Points, in no order, along strands that fork and pass close to each other.
In the rows, zero is written as 128.
Two points are linked if the straight distance between their rows is under 91.3. Some points are linked to none.
Z_470: [154 168 106  96 141 129 116 125 132 130 133 132 123 135 163 151 160 193
 163  84 135 144 123 107 153 141 154 137 143  82]
Z_603: [123 134 145 151  82 114 123 133  77 152  73 165 143 117 177 129 166 110
  84 133  97 155 147  97 149 131 100  97 214 154]
Z_474: [126 101 209 139 115 125 120 119  89 168 134  86  93 143 141 119 125  88
 146 115 136 110 115 136 158 110 127 119 132 145]
Z_808: [123 198 104 151 156 153 114 122 173 105 133 138 128  60 124 126 131 135
 121 144 111  98 147 176 111 131 104 177 112  98]
Z_138: [153 114 168 122 137 134 120 120 108 161 142  76  96 152 147 129 149 131
 174  85 130 122 118 123 150 131 141 126 119 115]
Z_956: [104 122  96 114 119 107 116 118 130  88 138 195 176 153 189 122 130 175
 169 133 140 101  97 123  94 120  79 182 112 106]
Z_859: [ 98  75  60 107 101  92  63 141 155  92  82 170 143 176 206 144 134 217
 124 157 148 140  91 110 137 127  95 151 144  88]
Z_916: [ 95 106  47  98 114  96  84 135 140  94 106 184 159 176 197 152 141 206
 138 139 150 124  96  99 128 129 102 159 118  81]
Z_657: [ 91  83 121 189 112 115 202 136 135 115 144 139 103 161 100 124  88  78
  89 131 130 115  86 108  80 106 149  92 154 174]
Z_611: [ 29 149  45 108 135 154 151 130 128  90 119 192 216 154 166 156 137 164
 122 172 131 149 128 124 110 143 137 166  62  98]
Z_455: [101  88 165 155 132 133 170 133 100 149 127 190 134 120 104  96 137  83
  79 152 116 122 165 134  79 120 105 102 191 203]
Z_490: [132 110 193 117 111 115 117 122 112 141 141 121  78 101 123 105  87  78
 129 140 148 109 132 164 137  84  94 109 150 156]
Z_866: [136 113 103 147 129 156 142 117 137 138 135 129 108  84  92  76 117 114
  83  99 149 127 113 117  97 103 124 142 124 152]
Z_281: [104  70  74 124  97 100  69 145 163  98  79 161 144 169 200 154 121 197
 129 149 144 163  94 121 143 125  83 171 175  95]
Z_136: [150 172 138 138 136 125 101 136 180 108 176  89 118  97 100 176 112  86
 167 197 118  95 167 119 144 127 139  83  73  94]
Z_743: [106 160 123 104 166 111 114 142 180 143  77 150 171  93  80 129  99 154
 150 152  91 166  95 127  99 124  51 246 173 115]
Z_663: [ 97  63 147 170 123 126 185 132 132 131 134 175 131 121  97  96 126  75
  83 134 129 125 131 126  65 103 107 107 188 195]
Z_449: [120 106 119 133  86 110  85 140 132 124  64 151 148 134 211 146 138 160
 101 138 129 185 103 125 149 129  83 155 217 129]
Z_486: [168 110 133 132 140 146 137 122 120 124 153  89 117 123  26 111  98 136
 114 165 160 134 145 131 120 125 174 103  65 148]
Z_566: [108 101 165 140 113 124 139 134  98 160 128 117 105 131 103  83 111  82
  93 122 152 104 107 126 113 101 132  98 128 180]
Z_629: [105 115 172 136 118 126 136 136  78 179 108 109 108 151 123  98 132  88
  98 103 131 113 115 102 134 118 141  87 133 174]
Z_546: [142 183 134 140 139 143  91 140 180 100 169 104 117  82 108 164 115 103
 153 187 111  94 169 147 137 121 147  89  82  97]
Z_683: [ 78 163  71 140 129 133 141 106 151  62 152 175 189 127 171 129 134 152
 168 159 127 111 120 149 104 130 116 184  99  92]
Z_200: [ 61 200 107 130 163 154 143 144 178  88 128 191 170 102 164 192 139 165
 124 130  92 150 142 179 125 168 142 169 111  96]
Z_768: [163 128 118  98 126 116 108 121 116 141 117 106 107 146 178 148 176 186
 172  77 137 156 117  99 171 144 155 118 146 107]
Z_375: [121 106 136 109 112 102 111 107 124  86 146 191 161 137 191 107 130 162
 184 133 125  86  97 141 105 108  76 165 118 129]
Z_394: [117 105  89 121  96 101  80 139 150 110  72 145 139 147 206 158 127 172
 115 134 142 180  89 125 148 126  73 172 201 109]
Z_18: [179 113 139  96 132 144 152 146  98 168 123  94 129 167  50 106 131 141
 115  86 131 148 150 111 121 154 163  98  90 131]
Z_852: [143 104 158 140 127 139 115 111 108 141  99 199 150 149 217 151 146 141
 129 166  98 202 143 112 119 142  87 141 217 137]
Z_34: [134  91 111 143 134 146 191 121 127 126 141 111 114 167  62 116  85 121
 105 118 131 140  96  93 104 121 191  98  99 162]
Z_535: [156 156 146 123 136 140 109 118 130 128 158  88  96  97 118 125 118 118
 163 127 139  85 130 149 132 110 135 129 114 104]
Z_574: [112  89 190 132 115  90 124 125  91 167 121  63 112 174  83 103  98  69
 108 161 157 119 115 136 152 129 142 104 101 186]
Z_939: [180 123 147 112 143 110 106 122 122 142 153  47 107 138  56 147 100 100
 136 174 160 116 156 146 153 143 136 108  75 126]
Z_83: [ 90  66 130 192 114 112 202 147 138 118 140 162 119 142 101 113 110  72
  91 127 122 118 108 116  71 105 124 100 182 180]
Z_793: [136 155 110 150 143 131 109 115 192 117 110 135 134  49  94  96 116 114
 122 151 124 111 152 173  95  98  67 196 140 117]
Z_420: [117 126 172 146 105 128 146 127  65 168  98 183 134 122 150 120 161  92
  88 138  92 137 172 104 128 128 104  95 202 157]
Z_697: [158  94 126 138 136 137 177 109 119 119 146  87 122 151  37 112  85 130
 119 152 153 149 114 111 117 125 188 105  75 166]
Z_677: [119 184  60  99 139 134 111 140 152  93 107 165 150 115 152 189 144 206
 106 127 122 161 144 133 164 157 143 169 156  57]
Z_915: [113  95 219 136 107 104 126 129  85 173 129  84  99 159 111 109 109  73
 120 149 139 114 124 138 159 118 136 102 127 167]
Z_757: [186 109 157 118 151 133 126 122 121 127 170  56 119 156 104 147 136 114
 180 138 131 113 156 165 141 148 147 117  96  78]
Z_713: [ 94 121  59 105 123 103 105 130 140 102 123 193 172 171 194 139 144 192
 150 133 143 112  93  96 106 127  97 171 111  90]
Z_254: [135  97 157 109 113  97 106  95 123  83 164 184 157 123 172  99 135 138
 191 143 117  75 111 144 126  97  89 142 113 138]
Z_972: [163 158 110 101 136 161 125 141 117 153 134 131 120  98  85 104 136 165
 107  81 130 145 142 107 129 144 156 120 112 118]
Z_381: [130 127 166 137 105 119 118 125  89 165  99 114 102 141 180 126 160 120
 135  88 119 143 111  91 166 122 133 104 157 147]
Z_639: [158 133 126  92 113 116 114 129 107 152  96  89 106 137 165 139 172 163
 140  71 119 165 122  90 179 139 157  96 156 132]
Z_280: [119 183 106 115 156 146 139 124 142  96 146 176 166 133 166 166 154 192
 173 119 123 135 138 130 135 156 168 149 114  62]
Z_856: [144 177 104 101 151 140 128 126 142 112 146 150 145 132 163 164 157 192
 173 102 128 135 133 118 142 151 165 144 131  59]
Z_356: [151 130 159 116 121 101  92 128 137 137 158  82  84  99  88 125  79  85
 139 168 161  97 135 132 150  96 106 103 109 126]
Z_286: [122 109 194 128 112 126 129 122  99 157 128 132  94 110 129  95 105  82
 106 125 139 114 130 153 127  97 100 108 157 169]
Z_572: [141 112 170 128 128 123 114 113 100 159 129 100  95 145 180 129 164 133
 170  84 128 129 104 106 160 128 135 127 138 125]
Z_188: [125 193 119 147 150 150  90 138 186  98 154 122 121  60 109 151 125 119
 129 177 105  95 165 174 124 121 136 106  88 110]
Z_509: [ 67 203  93 137 179 149 138 148 182  97 113 174 169  84 143 187 148 163
 108 132  88 143 148 186 117 173 124 189 116 106]
Z_266: [147 120 174 118 115 109 106 121 139 124 158 110  80 100 128 120  88  86
 161 142 140  88 130 155 152  84  99 114 136 124]
Z_636: [184 120 152 126 151 145 128 129 115 131 147  92 135 121  19 132 112 141
 120 167 152 139 167 150 121 147 163  94  66 130]
Z_274: [ 44 158  55 119 145 153 150 130 150  74 122 201 201 148 170 182 136 178
 130 160 117 157 130 129 121 158 152 167  86  80]
Z_221: [126  98  76 162 127 140 187 140 146 112 131 129 107 143  99 118 102  97
  86  89 104 140  91  73 109 120 176  86 146 157]
Z_640: [182 110 155 114 142 120 123 119 112 146 160  41 105 155  81 141 116 106
 156 143 143 116 156 164 150 145 136 123  90 107]
Z_744: [158 116 160 122 122  84  98 127 153 126 179  80  90 123 102 154  91  75
 178 175 145  92 140 117 162 105 109 111  99  98]
Z_932: [140 149 140 128 123 135 122 115 132 137 124 133 105  89 146 110 112 114
 132 103 140 109 119 155 113 102  78 165 157 129]
Z_326: [149  86 164 108 128 111 126 119  94 169 125  45 105 184  72 111 107  87
 110 142 159 121 132 144 145 141 146 115  86 170]
Z_447: [143 144 144 133 123 131 119 109 137 115 136 145 111 102 173 121 112 125
 161 103 129 107 113 158 118  96  78 167 159 121]
Z_351: [131 109 123 110 113 115 127 146  97 163  84  96 121 162 121 103 162 110
  97  82 104 138 128  82 152 147 170  56 129 172]
Z_992: [143 109 171 127 118 115 113  97 128 100 158 155 114 116 179 115 115 126
 185 121 127  88 108 152 132  93  94 150 139 120]
Z_156: [ 94  81 133 161 114 125 170 125 114 133 139 134 108 134  93  87  97  82
  88 126 150 119  94 114  89  96 135  95 131 183]
Z_727: [151  98 124 103 132 132 155 141  99 157 114  94 119 176  73  99 125 122
 109  89 128 146 132  90 124 149 175  83  94 159]
Z_378: [133 178 118 145 134 142 110 117 170 106 136 125 113  59 119 116 110 117
 137 141 126  88 144 176 113 106  84 165 126 102]
Z_661: [113 127 162 141 105 121 131 138  76 178  97 121 107 139 149 110 155  96
 103  96 117 124 125  88 151 122 134  89 152 164]
Z_283: [123 135 128 131  88 110 108 139  96 148  72 147 132 109 186 125 160 119
  85 100 120 154 119 103 145 127  98 114 200 158]
Z_98: [ 66 181  87 142 130 150 143 103 164  47 152 165 194 109 174 140 141 141
 167 165 105 125 137 167 118 134 149 156  85 106]
Z_71: [160 141 142 129 136 101 102 126 166 117 184  79 103 112 102 162 103  77
 179 183 140  89 152 115 154 115 124  98  89  90]
Z_886: [148 106  68 111 120 135 149 138 132 118 111 136 133 112 102  87 135 138
  89  70 109 157 114  79 138 138 176  87 138 151]
Z_434: [ 93 149  75 130 124 119 136 113 137  75 149 181 182 139 176 126 137 161
 173 144 133 104 105 135  93 120  91 193 112  92]
Z_133: [138 129 116 105  99 109 114 140  95 154  76  92 118 136 155 116 171 136
 109  80 106 154 130  96 172 144 165  69 156 163]
Z_385: [193 141 168 114 141 151 136 143 104 153 144  81 134 143  62 135 139 143
 146 117 132 138 172 159 123 163 151 117  94  89]
Z_480: [189 140 170 128 147 147 119 141 118 136 153  79 139 128  52 146 128 128
 143 153 136 127 176 174 128 160 154 109  77  91]
Z_260: [185 131 152  99 139 150 141 141  98 169 135  82 123 146  66 116 139 144
 134  91 131 142 160 128 125 156 150 111 100 108]
Z_165: [113 200  84 143 164 155 118 132 164 117 118 149 140  76 131 140 137 154
 112 124 115 121 138 160 112 151 100 200 126  97]
Z_641: [ 54 188 105 138 145 158 153 120 169  61 145 175 185 102 178 172 136 150
 152 147  93 144 138 181 128 149 159 151  90 118]
Z_967: [154  95 175 120 127 125 129 125  94 174 132  44  93 184 104 126 133 101
 139 106 139 127 133 142 146 142 138 123  97 142]
Z_344: [140 150 115 132 130 149 121 116 137 145 126 127 106  77 118  90 120 118
 106  95 148 114 121 138 106 109  97 159 135 130]
Z_423: [ 91 195  87 137 187 150 114 144 181 114 108 168 156  70 116 155 161 169
  85 129 105 143 144 158 115 175 101 206 119 104]
Z_115: [141 111 135 103 127 129 135 146  93 177 103  84 118 164 103 105 145 112
 110  77 121 135 129  89 140 146 165  81 116 161]
Z_155: [121  90  96 158 139 133 190 133 131 122 133 120 107 182  91 126  90 106
 101 105 113 134  84  80 105 125 191  75 125 164]
Z_909: [120 126 124 133  87 107  96 143 118 136  56 149 157 114 191 136 152 130
  81 129 120 177 118 119 142 131  78 137 228 157]
Z_236: [171  99 168 115 135 131 130 123 102 168 143  59  95 175 132 135 154 124
 165  88 130 130 141 137 149 148 144 127 110 121]
Z_65: [113 111 175 143 124 139 160 125  76 169 114 186 130 118 128 108 149  84
  81 149 105 126 178 128 101 127 102 102 199 183]
Z_259: [134 106  84 146 129 156 166 124 142 127 136 131 114  98  94  80 122 116
  77  86 132 141 106  89  99 114 144 127 134 158]
Z_820: [ 80 180  82 117 154 149 145 127 154  83 138 197 188 139 173 178 146 187
 154 136 118 146 135 132 128 156 170 157 101  72]
Z_873: [119  90  78 164 120 150 183 132 147 120 133 139 117 120 103 101 113  94
  80  90 116 139  98  79  96 110 151 108 150 158]
Z_105: [160 132 143 116 137 115  98 124 131 142 151  62  91 105  59 123  91  99
 128 173 165 100 142 137 146 114 133 103  83 128]

Follow the links from the first point to the second, and from the first to the third. Name the last point that the two ways share.
Z_657; Z_744; Z_572 -> Z_566
Z_423; Z_447; Z_916 -> Z_956
Z_641; Z_916; Z_866 -> Z_956
Z_188; Z_757; Z_490 -> Z_356

A fork is a point with three links. Follow the links from the first point to the second and name the forks in between, in order.
Z_757; Z_71 -> Z_356
Z_546; Z_661 -> Z_356, Z_566
Z_490; Z_574 -> Z_566
Z_509; Z_932 -> Z_956

Name the points in between on the shortest way along the links from the first point to the second, in order.
Z_434; Z_992 -> Z_956, Z_375, Z_254
Z_138; Z_744 -> Z_572, Z_381, Z_661, Z_629, Z_566, Z_286, Z_490, Z_266, Z_356
Z_105; Z_663 -> Z_356, Z_266, Z_490, Z_286, Z_566, Z_156, Z_657, Z_83
Z_992; Z_423 -> Z_254, Z_375, Z_956, Z_434, Z_683, Z_98, Z_641, Z_200, Z_509
Z_274; Z_727 -> Z_820, Z_280, Z_856, Z_470, Z_768, Z_639, Z_133, Z_351, Z_115
